Each row is a point on a tangle of strands that fork, close into loops and nearly touch. The rows are in no order.
Points whose rows are less than 53.6 apart are linked; no others are. Some points are linked to none.
<138>: -6; -3; 7; 16; 22; 1; 11; 0; -5; -5; 17; 7; 23; -6; 21; -8; 15; -20; 9; 13; -11; 3
<44>: 9; -27; -19; -1; 7; 3; -10; 7; 1; -10; 43; 30; 13; 7; -26; 8; -13; 2; 36; -6; -15; -2
<1505>: -17; 16; 19; 35; -2; 21; 8; 2; 6; 1; -2; 0; -10; -29; 35; 4; 9; -30; -20; 31; -7; 14
<667>: -25; 1; 5; 48; -9; 8; 11; 3; 4; 13; -5; -10; -16; -46; 7; 7; 18; 14; -20; 11; 5; 13
<1529>: -14; 4; 33; -7; -9; 13; -4; -25; 4; 0; -19; 11; -5; -13; 20; -3; 3; -18; -16; -6; 20; 6
<748>: -40; 19; -4; -23; -12; 13; 14; 16; 1; 30; 18; -14; -10; -6; 31; -11; 8; -19; -24; 20; -28; -16
<1100>: 18; 4; -30; 12; -5; -10; -6; 8; 11; 17; -6; -20; -33; -6; -29; -1; -6; 30; -2; -19; 21; 10
<1584>: 3; -15; 6; 13; 14; -14; -3; -3; 26; -23; -9; -4; 10; 12; 7; -1; 18; 2; -3; 14; -38; 16
<339>: 11; -7; -30; 29; 11; -18; -7; 20; 7; 10; 23; -25; -4; -2; -4; -11; 16; 24; 11; 2; -6; 12
<233>: -6; 35; 8; -19; -20; 8; -3; 9; 1; 26; 3; 1; -4; -9; 4; 2; -6; -12; 10; -20; 24; -7
<348>: -9; -15; 27; -29; -32; 8; -8; -10; 29; 1; -23; 7; -8; 7; 10; 13; -7; -12; -11; -11; 1; -10
<778>: -36; -17; 10; -20; -20; -5; -10; -16; 27; 13; 5; 13; 6; -10; -4; -17; 6; 12; -3; -15; 6; -7
<1002>: 20; 1; 3; -24; 10; -5; -12; -15; -25; -27; -7; 19; 13; 24; 3; 16; -2; 17; 7; -3; -19; -1
<1201>: 1; 3; 0; 5; -1; 22; 18; 3; 6; -16; -1; -10; 18; -6; 21; 11; 14; -45; -7; 17; -27; -13
<1334>: 13; -7; -17; -1; -7; -20; -14; -1; 8; 16; -12; -17; -25; 4; -14; -5; -3; 39; -10; -16; 13; 12
<476>: 4; 14; 33; -3; 2; -2; 3; -6; -16; -18; -25; -5; 14; 11; 18; 3; 11; -12; -13; 15; 1; -3
<1403>: 6; -11; -27; -8; -9; -11; -15; 22; 38; 0; 1; -14; -22; 10; -25; -11; -18; 30; 15; -4; 1; 10
<1520>: 13; 10; 11; -3; -1; 9; 8; -1; -7; -19; -15; -11; 17; 6; 16; 16; 15; -19; -2; 9; -15; -10
<341>: -45; 9; 3; -12; 9; 19; 14; 1; -7; 23; 14; -14; -16; -5; 36; -21; 11; -29; -34; 32; -37; -7
<764>: 5; -8; 22; 27; 13; 6; 17; -24; -19; -4; -25; 15; -7; -21; 12; 14; -4; -2; -7; -6; 33; 25
<29>: 1; -9; 14; 37; 1; -8; 8; -4; -15; 1; -23; -23; -15; -14; -8; 0; 14; 28; -21; 2; 20; 14
<1373>: 2; 20; -11; -1; -15; 9; 6; 26; 14; 1; -2; -21; -2; 1; 19; 20; 7; -6; 3; 6; -21; -2
<926>: 1; 4; -14; 3; 22; 2; 27; 20; -26; 10; 32; -13; 23; 2; 21; 5; 14; -37; 9; 20; -22; -20
<415>: -18; -13; 0; -5; -25; 7; 11; 41; 44; 20; 19; -23; -11; -2; -14; -2; -16; -6; 7; 7; -18; -5
<176>: -7; -8; -18; 12; -1; -5; 4; 0; 2; 15; 25; 4; 8; -17; -20; -3; 3; 17; 20; -17; 6; -2
<918>: -32; 6; 22; 21; -16; 0; 6; 1; -15; 18; 4; -20; 1; -24; -2; -24; 21; 13; -18; 8; 28; -9
<1064>: 11; -20; -5; 1; 0; 2; -4; -2; 7; -2; 24; 14; 8; -2; -15; 6; -3; 5; 28; -11; -4; 0
<754>: -14; 5; 19; 33; 17; 9; 12; -21; -1; -19; -9; 18; 2; -24; 22; -2; 0; -43; -6; 18; 19; 22
<1618>: -30; 21; -1; -11; -5; -1; 12; 23; -1; 33; 26; -11; 0; -9; 25; -11; 12; -6; -3; 7; -11; -1
<553>: -1; -7; 17; 33; 13; 13; 10; -23; -5; -8; -12; 18; -1; -31; 17; 11; 2; -29; -1; 3; 30; 17
<631>: -4; 22; 2; -18; -3; -20; -18; -7; -18; 18; -7; 15; -3; 4; -3; -2; -10; 38; 7; -24; 22; 12
<967>: -47; 25; 23; 8; 4; 15; 4; -7; -8; -3; -2; 0; 0; -4; 32; -33; 7; -25; -28; 33; 0; 3
<1350>: 29; -21; -5; -17; -12; -18; -17; 1; 7; 15; -17; -13; -24; 27; -13; -4; -20; 28; -22; -19; 9; 8
<840>: -31; 10; 16; -16; 2; 21; -5; -30; 18; -14; -14; 19; 1; -9; 30; -12; 2; -31; -16; -1; -2; 1
<577>: -11; -22; -7; 10; -11; 28; 9; -2; 23; 16; 25; 0; -5; -25; 5; 1; -1; -35; 7; -9; 13; -10
<1068>: 48; 8; -35; 17; 13; -5; -20; 26; -5; 5; 22; -6; -13; 12; -24; 3; -12; -3; 23; 1; 6; 1
<1401>: -32; -22; -4; 11; -14; 0; 14; 12; 27; 27; 23; -11; -4; -23; -7; -10; 15; 8; -6; -1; -14; -1
<1180>: -9; 16; 9; -38; -18; 12; -10; -8; -2; 3; 9; 3; 12; 9; 7; -9; -3; -23; -3; -9; 4; -35
<182>: 2; 11; 0; -7; -8; 6; 0; -6; 4; 9; -11; 14; -11; -14; 18; 22; -5; 9; 16; -23; 18; 19
<858>: 21; -18; 7; 33; 31; -16; -5; -7; -8; -26; 6; 6; 19; 7; 0; -3; 14; -1; 11; 18; -16; 17
<1295>: 51; 8; -12; -21; -1; -10; -12; 8; -19; -15; -16; -25; -7; 39; -3; 10; -7; 6; -14; 4; -12; -10
<427>: -8; 6; 2; -13; -29; 0; -5; 35; 39; 16; 4; -21; -8; 10; -12; 1; -12; 1; 8; -3; -9; -7
<587>: 8; -20; 16; 49; 31; -16; 7; -12; -6; -23; 5; 9; 23; -10; -11; -4; 8; -19; 3; 21; 0; 15
<1502>: -13; 22; 9; -26; -22; 0; -9; 12; 8; 27; 15; -3; 6; 3; -7; -14; -4; -10; 5; -14; 10; -19
<889>: -10; -19; 17; 12; -24; 13; 8; -17; 16; 11; -19; -8; -21; -30; -10; 16; 6; 3; -21; -18; 18; 0
<532>: -28; -22; -12; 7; 22; -6; 19; -2; -8; 27; 44; 6; 11; -18; 3; -23; 15; -7; 9; 3; -4; -2
<1591>: -13; 28; -14; 17; -1; -12; 0; 11; -12; 28; 8; -11; -3; -22; -8; -6; 8; 31; 10; -18; 24; 9
<627>: -2; 40; 2; -28; -14; 2; -3; 6; -2; 15; -13; 9; -7; 0; 12; 17; -11; 2; 13; -23; 19; 1
<209>: 1; 8; 10; 7; -7; 11; 2; -1; 22; -20; -33; -2; -11; -5; 29; 30; 9; -9; -14; 11; -25; 18
<1710>: 25; -11; -22; -13; 11; -24; -25; -2; 8; -18; 8; 0; -8; 26; -5; -13; 7; 34; 5; 5; -17; 11
<455>: -10; -10; 29; -17; -28; -2; -11; -3; 29; -2; -40; 3; -13; 9; 17; 19; -1; -2; -25; -3; -13; 3
<1055>: 14; -10; 30; 21; 9; -15; -1; -9; -12; -6; -26; -12; -3; 10; 1; -7; 6; 17; -19; 10; 10; 22
<497>: 44; -34; 1; 16; 21; -5; -5; -18; -5; -18; -9; 7; -9; 11; -3; 11; -4; 9; -3; -5; -3; 21
<433>: 2; -22; 40; -3; -5; -19; -4; -17; -30; 13; -23; 5; 7; 14; -10; -10; -9; 27; -27; -9; 24; -2
<758>: 18; 10; -29; -9; -15; -10; -15; 31; 32; -9; -11; -33; -26; 20; 5; 1; 1; 12; -6; 13; -16; 5
<362>: 10; -7; -6; 35; 15; 4; 11; -15; -21; 4; -16; 7; -12; -29; 8; 26; 0; 13; 6; -14; 37; 16
<1071>: 15; 15; 7; 8; -8; -6; -9; 12; -5; 12; -7; -21; -12; 0; 12; 9; 6; 13; 1; -6; 13; 13
<894>: -41; -9; 12; -1; -26; -6; -6; -1; 24; 25; 5; -5; -1; -19; -1; -17; 14; 16; -19; -2; -3; -3
<976>: -6; -5; -37; -21; -8; 21; 36; 24; 9; -6; 5; -18; 21; 0; -1; 21; -14; -30; 16; 13; -34; -19
<438>: 52; -11; -2; -1; 4; -1; -20; 9; -24; -17; 20; 0; -3; 26; -20; 15; -8; -1; 13; -3; -10; -3
<717>: 21; -23; 7; -22; 9; -11; -18; -19; -25; -6; -5; 30; -5; 28; -1; 4; -20; 35; -15; -18; -3; 19
<1123>: 21; -10; -15; 25; 15; 7; 5; 9; 19; -24; -9; -5; 5; 5; 23; 29; 11; -20; 10; 13; -28; 9
<756>: -20; 24; 8; 15; -11; -10; 3; 10; -23; 26; 11; -18; 4; -23; -6; -16; 11; 25; 1; -6; 33; -2
<788>: 27; 18; -31; -34; 7; 0; -20; 22; 11; -11; -13; 17; -24; 31; -33; -2; -38; 14; 15; -2; -2; 1
<101>: -4; -13; 16; -37; -29; 15; -1; 2; 36; -10; -13; 6; -4; 8; 1; 16; -18; -13; 8; -11; 1; -15
<795>: -19; -10; 23; -12; -15; 1; -6; -1; 25; 2; 4; -3; 9; 5; 9; -13; 15; -15; -13; 7; -19; -12
<1089>: -25; -19; -8; -2; -16; 5; 17; 27; 31; 30; 31; -12; -9; -12; -6; -8; -1; -9; 5; 3; -15; -3
<89>: -24; -12; 2; 22; -5; 32; 4; -14; 9; 16; 16; -6; -12; -35; 14; -13; 7; -32; -15; -2; 16; -5
<158>: 17; 24; -1; 0; -8; 1; -4; 20; 0; 6; 1; -21; -3; 7; 7; 14; 3; -4; 11; -4; 0; -1
<664>: 11; -24; 1; 22; 2; 1; 9; -16; -6; -2; -5; -4; -10; -18; -27; 15; 6; 18; -4; -20; 14; -10
<1691>: 40; -9; -20; -19; -8; -15; -18; 13; 12; 10; -6; -8; -33; 28; -35; -13; -27; 21; -11; -8; 13; 4
<990>: 33; 35; -7; -4; 3; 0; -6; 20; -20; 4; 5; -13; 3; 14; -5; 13; -5; -2; 17; -5; 2; -7
<1666>: 38; -32; -14; 2; 14; -10; -5; -18; -1; -8; -10; 4; -23; 11; -2; 2; -9; 28; -14; -11; 5; 24
<1006>: -14; -19; 12; 11; 22; 16; 4; -15; -7; 5; 35; -6; 14; 1; 7; -38; 9; -42; -7; 13; -2; -15
<146>: 13; 3; -26; -1; 3; -2; -14; 27; 23; 12; 10; 2; -15; 11; -47; -13; -22; 18; 25; -8; 4; 4
<466>: -7; 13; -10; -43; -16; 18; 4; -4; -1; -4; 12; 5; 22; 12; -3; -1; -8; -23; 9; -5; -12; -35
<1253>: -3; 10; -20; -41; -12; 14; 6; 3; 2; -16; 9; 13; 25; 14; -15; 12; -17; -10; 20; -3; -23; -26
<434>: 14; -12; -18; 17; 17; -22; -13; 5; 7; -8; 12; -14; 0; 8; 0; -16; 20; 28; 8; 8; -13; 17
<1486>: -1; -23; -6; 38; 23; -1; 19; -22; -5; -13; -3; 11; -8; -25; -23; 24; 14; 15; -2; -18; 14; -25
<808>: -50; 16; 16; 8; 14; 16; 6; -8; -4; 7; 10; -7; -10; -3; 31; -39; 3; -31; -39; 38; -24; 4
<873>: 10; 6; -5; -4; 2; 13; 17; 20; -14; 6; 32; -18; 23; 6; 9; 3; 8; -44; 8; 10; -17; -31
<528>: -16; -31; 25; -10; -16; -14; -6; -29; 6; 10; -19; 10; 0; -7; -23; -3; 3; 25; -21; -24; 13; -11
<1543>: -31; -8; 8; -27; 4; 3; -13; -27; -2; 5; 30; 24; 21; 0; 5; -35; 4; 0; 3; -7; 1; -13
<1504>: -21; 4; 5; 32; -11; -1; 8; -3; -3; 12; -18; -18; -23; -34; -3; 9; 18; 35; -20; -9; 18; 5
<185>: -24; 14; 37; 20; -2; 11; 10; -25; -19; -11; -16; 6; -6; 4; 3; -32; -2; -31; -17; 26; 43; 12
<691>: -41; 2; 20; 33; 7; 5; 14; -30; -7; -15; -4; 4; -1; -17; -10; -38; 2; -23; -20; 22; 29; 11
<319>: 27; -16; -10; 21; 26; -9; -6; -2; 11; -30; -3; -3; 8; 13; 12; 8; 14; -3; 10; 14; -27; 16
<459>: -6; 19; -24; -3; 7; 9; -1; 37; 29; 29; 3; 14; -9; 1; -41; -12; -28; 10; 33; -10; 7; 5
<1383>: 9; 0; -8; 14; 5; 7; 4; -12; -10; 7; -3; 16; -9; -24; 11; 26; -5; 6; 21; -22; 31; 18
<1039>: 17; -4; -8; -22; 6; -37; -34; -3; -14; -7; -4; 2; -3; 35; -4; -14; -1; 41; -8; 0; -9; 2
<1286>: -16; -22; 9; 27; 9; -20; 0; -21; 26; -13; -18; 3; -2; -15; -11; -4; 17; 23; -16; 0; -14; 29
<545>: -17; -3; 8; 38; -1; 9; 6; 5; 11; 10; 3; -4; -5; -33; 20; 4; 17; -6; -10; 14; -2; 19
<1164>: -7; 24; -1; -6; 23; -3; 6; -3; -35; -14; 17; 21; 29; 4; 22; -6; 10; 10; 22; 11; -5; 0
<655>: -25; 11; -5; -25; 9; 2; 10; -16; 4; -18; -7; 20; 26; 0; 25; 1; 13; -1; 3; 4; -25; -3
<157>: -8; -31; 36; -4; -10; -24; -10; -22; 0; 10; -32; 6; 1; 8; -8; -7; -4; 22; -33; -13; 9; 2
<1301>: -10; -3; 11; 25; 5; 21; 12; 4; 17; -2; 11; -3; 0; -19; 28; 4; 10; -50; -17; 24; -21; 2
<665>: 11; -13; -10; -30; 1; -13; -22; -12; 3; -11; -5; 26; -10; 24; -7; 8; -16; 35; 11; -17; -7; 14
<1046>: -35; -23; -17; -17; 14; -3; 17; -7; 7; 25; 44; 18; 5; -11; 1; -24; 6; -3; 15; -5; -10; -1
<9>: 34; 23; -40; 0; 1; -9; -9; 37; 20; -1; 2; -30; -21; 20; -6; -5; -1; 0; 6; 12; -8; 1
<1296>: -11; 32; -13; -7; -4; -19; -15; 8; -4; 29; -3; 5; -7; -6; -14; -7; -6; 37; 12; -25; 21; 15
<1023>: -18; -4; 18; 41; 9; 7; 28; -18; -22; -9; -11; -6; -12; -29; -16; 0; 18; 0; -18; 1; 36; -26
<1158>: -4; 14; -27; -17; -17; 19; 22; 17; 7; -6; -6; -16; 15; -2; 11; 24; -2; -21; 9; 5; -26; -13
<941>: 13; -3; 40; 8; 10; -7; 3; -16; -16; -16; -21; 5; 10; 11; 6; -1; 3; -6; -8; 11; 9; 12
<1325>: 40; 15; -34; -20; 14; 7; -22; 25; -4; -14; 6; 22; -23; 29; -38; 2; -30; 4; 20; -1; -7; 5
<1426>: -14; -19; 22; 19; 2; -3; 5; -21; -6; -1; 6; -2; 14; -20; -22; -20; 19; 5; -11; 2; 12; -12
<1404>: -1; 1; 21; -32; -5; -28; -19; -10; -29; -1; -31; 21; 9; 30; 15; 3; -13; 24; -13; -13; -1; -14
<879>: -8; 12; 11; -34; -4; -25; -24; -9; -25; 5; -10; 29; 7; 18; 5; 0; -11; 33; 4; -19; 7; -3
<145>: -25; 19; -15; -5; 13; -20; 16; 28; -10; 34; 31; -9; 6; -2; 15; -14; 15; 13; 11; 4; -17; 8
<1133>: -11; 2; -15; -44; -9; -4; -6; 7; 11; -14; 10; 22; 21; 24; -16; 3; -18; 10; 20; -4; -28; -21
<562>: 9; 40; -17; -1; 7; 13; 0; 25; -5; 32; 18; 23; 3; -6; -21; 2; -15; -15; 34; -16; 15; -3
<1641>: 39; -5; -15; -9; -2; 8; -5; 20; 1; -21; 16; -4; 9; 25; -21; 19; -14; -10; 25; 1; -22; -17
<975>: -35; -13; 11; 30; 8; -18; 8; -22; 10; -10; -19; 2; 0; -26; -14; -10; 21; 31; -21; 0; -2; 14
<1250>: 24; 35; -6; -22; -8; -11; -6; 7; -42; -6; -34; -25; 11; 23; 6; 16; -6; 11; -12; 1; 1; -13
<1472>: -34; 3; 11; 37; 22; 10; 13; -25; -6; -14; 5; 14; 5; -20; 10; -31; 0; -33; -8; 21; 23; 18
<332>: 3; 4; -5; -19; 8; 1; 1; -11; 3; -21; -5; 18; 17; 10; 13; 16; 5; 8; 18; -4; -21; 1
<5>: 19; 3; 0; 4; 6; 17; 5; 4; -10; -4; 25; 4; 19; -4; 13; 11; 2; -40; 19; 2; 2; -20
<1030>: 35; 10; -39; -36; 5; -10; -12; 9; 13; -16; -15; 8; -31; 26; -5; 4; -24; 20; 4; -3; 1; 10
<482>: 8; -12; 2; 37; 15; 4; 4; 1; 25; -18; -10; 5; 4; -12; 22; 27; 9; -29; 1; 13; -18; 21
<1142>: -7; 17; -13; -15; -28; -7; -14; 43; 36; 8; -11; -31; -16; 21; -5; 3; -9; 12; -5; 8; -22; -7
<917>: 57; -5; -27; -1; 8; -10; -21; 14; -8; -7; 17; -9; -22; 23; -23; -1; -10; 5; 6; 1; 4; 6
<697>: 24; -17; 17; 24; 10; 9; 2; -18; -35; -4; 7; 16; 5; -16; -7; 14; -4; -10; 8; -5; 30; 1
<83>: 11; -8; 34; -15; 1; -25; -12; -7; -41; 1; -24; 13; 8; 38; 11; -6; -16; 26; -26; -2; 11; -2
<1195>: -10; -4; -6; -23; -13; 15; 8; 18; 28; 16; 28; 9; 1; -3; -21; -9; -24; -17; 26; -12; 3; -15
<1421>: 50; -21; 12; 6; 9; 5; -10; -7; -20; -11; 3; 3; -5; 18; -6; 20; -9; -3; 6; -8; 0; 6
<1424>: 17; -6; -33; -14; 0; 14; 18; 27; 9; -20; 11; -12; 20; 16; -15; 20; -19; -17; 28; 9; -35; -22
<923>: -11; -4; 26; -16; 1; -6; -11; -18; -13; -5; 10; 19; 19; 4; 1; -17; 8; 5; 1; 1; 5; -8
<111>: 3; 7; -22; 2; 25; 10; 25; 2; -36; -12; 18; 3; 38; -2; 22; 10; 10; -33; 12; 20; -19; -20
<390>: -3; -26; 6; 25; 6; -12; -6; -6; 40; -17; -13; -2; -4; -3; 0; 1; 16; 7; -9; 7; -30; 30
<485>: 12; 21; -9; -23; -4; 8; 6; -16; -46; -25; -25; 0; 37; 5; 5; 19; 0; -3; 1; 5; -8; -10
<196>: 6; 1; 25; -17; 9; -14; -13; -13; -31; -19; 0; 21; 22; 20; 0; -5; 6; 16; 2; 5; -9; -5
<1595>: -16; -19; 13; -27; -20; -13; -18; -16; 15; 11; -8; 21; 1; 5; -12; -2; -7; 23; 2; -23; 8; -4
<266>: 41; 37; -16; 7; 13; 0; -16; 28; -30; 9; 20; -1; 1; 15; -23; 5; -8; -5; 24; -5; 4; -4
<978>: 24; 22; -2; -32; -9; 1; -2; -10; -56; -15; -29; -4; 25; 18; -1; 25; -12; 1; -7; -2; -2; -18
<1516>: 18; 20; 14; -6; -14; -11; -6; 10; -32; -10; -39; -38; 14; 25; 13; 11; 9; 3; -25; 17; -6; -17
<992>: -29; 7; 0; -23; 2; 17; 8; -21; 17; -12; -7; 20; 12; -6; 31; -3; 8; -21; -4; -1; -16; -5
<425>: -15; -12; 25; 5; -17; 19; 0; -25; 15; 6; -14; 7; -16; -29; 7; 2; 5; -16; -19; -11; 19; 9
<905>: 23; -6; 24; 9; 4; 13; 0; -10; -20; -6; 13; 6; 12; -6; 5; 7; 4; -27; 11; -1; 17; -8
<1648>: -10; -5; 26; 41; -7; 17; 19; -13; -15; 3; -16; -16; -15; -35; -8; 2; 14; -12; -25; 3; 35; -7
<774>: -5; -11; 21; 54; 21; -17; 24; -19; -17; -24; -13; 5; 8; -13; -21; -7; 4; -10; -6; 23; 20; 18
<8>: 46; 6; -14; -20; -5; -12; -22; 17; 0; -2; -1; -16; -19; 37; -23; -2; -15; 10; -3; 0; -4; -6
<444>: 37; -12; -36; -18; 6; -13; -9; -4; 11; -6; -4; 11; -34; 14; -2; 0; -17; 27; 0; -10; 11; 24
<957>: -14; 9; 7; -16; -29; 8; -6; 4; 28; -9; -44; -3; -13; 3; 27; 31; -1; 4; -22; 6; -27; 2
<1713>: 1; 11; -15; -22; -1; 22; 13; -25; -36; -25; -6; 5; 44; -5; 8; 6; 4; -26; 2; 9; -13; -18
<588>: -10; -8; 13; 32; -12; 23; 7; -9; -2; 13; 9; -15; -7; -38; 3; -4; 13; -25; -15; -1; 28; -11
<1162>: -12; -20; -15; -8; -4; 21; 9; 1; 14; 20; 44; 13; 1; -14; -12; -11; -15; -28; 22; -12; 10; -16
<1207>: -33; 16; 36; 2; -2; 4; -4; -16; -11; -9; -13; 2; 4; 4; 18; -35; 8; -22; -22; 25; 21; 0
<1171>: -8; -17; 1; -25; -22; 1; -7; 8; 45; -6; -18; 5; -15; 9; -2; 14; -22; 17; 12; -12; -3; 6
<464>: 13; 33; -1; -9; -11; -16; -18; 18; -9; 12; -26; -25; -19; 17; 20; 7; 0; 20; -14; -5; 11; 9
<1645>: 5; 10; -27; -9; 6; 24; 24; -8; -25; -14; 3; 1; 38; -9; 18; 17; 4; -35; 10; 8; -18; -18
<475>: -32; -17; 2; 13; 20; 11; 12; -15; -4; 15; 31; 2; 10; -17; 8; -37; 13; -22; -5; 7; 3; -5
<523>: 11; 8; -33; 0; 16; -7; 10; 27; 2; -1; 19; -13; 12; 16; 8; 10; 5; -1; 20; 8; -32; -5
<730>: 2; -2; -30; 24; 4; -13; 2; 14; 2; 18; 24; -14; -2; -11; -34; -5; 5; 27; 14; -13; 3; -7
<23>: -25; 31; 23; -11; -6; -13; -6; 7; -31; 12; 8; 1; 19; 6; 17; -26; 11; 13; 2; 11; 23; -12
<659>: 3; -14; 6; 11; -16; 6; 4; -7; 8; 13; -6; -10; -13; -20; -14; 13; 4; 10; 0; -21; 20; 2
<1660>: -8; -25; -10; -8; -20; -3; -7; 7; 46; -2; -13; -7; -24; 1; -16; 7; -17; 32; 9; -13; 2; 13
<430>: 33; 31; -13; 2; 20; -5; -2; 7; -37; -17; -14; -10; -6; 13; 26; 14; 1; 14; 9; 6; 12; 13
<374>: 2; -2; -17; -31; 0; -3; -13; 3; 16; -14; 8; 27; 0; 19; -14; 8; -21; 24; 30; -13; -12; 4
<1340>: 3; 4; 16; 24; 13; -6; 3; -8; 20; -29; -30; 5; -5; -6; 22; 19; 6; -14; -13; 13; -22; 34
<1009>: -31; -17; -4; -31; 3; 1; 3; -12; 12; 15; 39; 17; 15; 3; 0; -29; 4; -4; 8; -7; -12; -13
<199>: 20; -3; -21; 19; -5; -8; -4; 9; 0; 15; 7; -25; -18; -5; -47; 0; -1; 25; 3; -19; 13; -12
<1035>: -16; 20; -17; -20; 4; 14; 15; 38; 28; 28; 15; 17; -2; 0; -24; -6; -30; -11; 34; -6; -1; -6
<511>: -8; -16; 15; 51; 22; -4; 25; -25; -18; -21; -11; 5; 4; -23; -26; -1; 8; -10; -12; 10; 27; -7

A piece is two or more points that can be reached from each other along the links. Count, over all rows, the pieces, the separate loops (a circle has one, a figure eight two, a Y none), the forks (points with three links) and the tips (points with one).
pieces | 7
loops | 3
forks | 6
tips | 14

How many points has the smallest loop of links through each point below? Write - if it is on no loop.
<89> | 26
<976> | 11
<730> | -
<1055> | 11
<1383> | -

A tip is a point with one link. Name the tips that can be reached along the links from each point below, in the order of the rows.
<374> | <717>, <145>
<1286> | <975>
<497> | <44>, <1295>, <1039>, <1325>, <464>
<758> | <918>, <9>
<1250> | <697>, <1516>
<659> | <1006>, <1486>

Name the points in between on the shortest way along the links from the first point to the second, in order.
<756> / <433> | <1591> <1296> <631> <879> <1404> <83>
<89> / <975> | <588> <1648> <1023> <511> <774> <587> <858> <319> <1584> <390> <1286>
<717> / <691> | <665> <374> <1133> <1253> <466> <1180> <1502> <233> <627> <182> <1383> <362> <764> <553> <754> <1472>
<158> / <44> | <990> <266> <1068> <917> <8> <1691> <1350> <1334> <1100> <199> <730> <176> <1064>
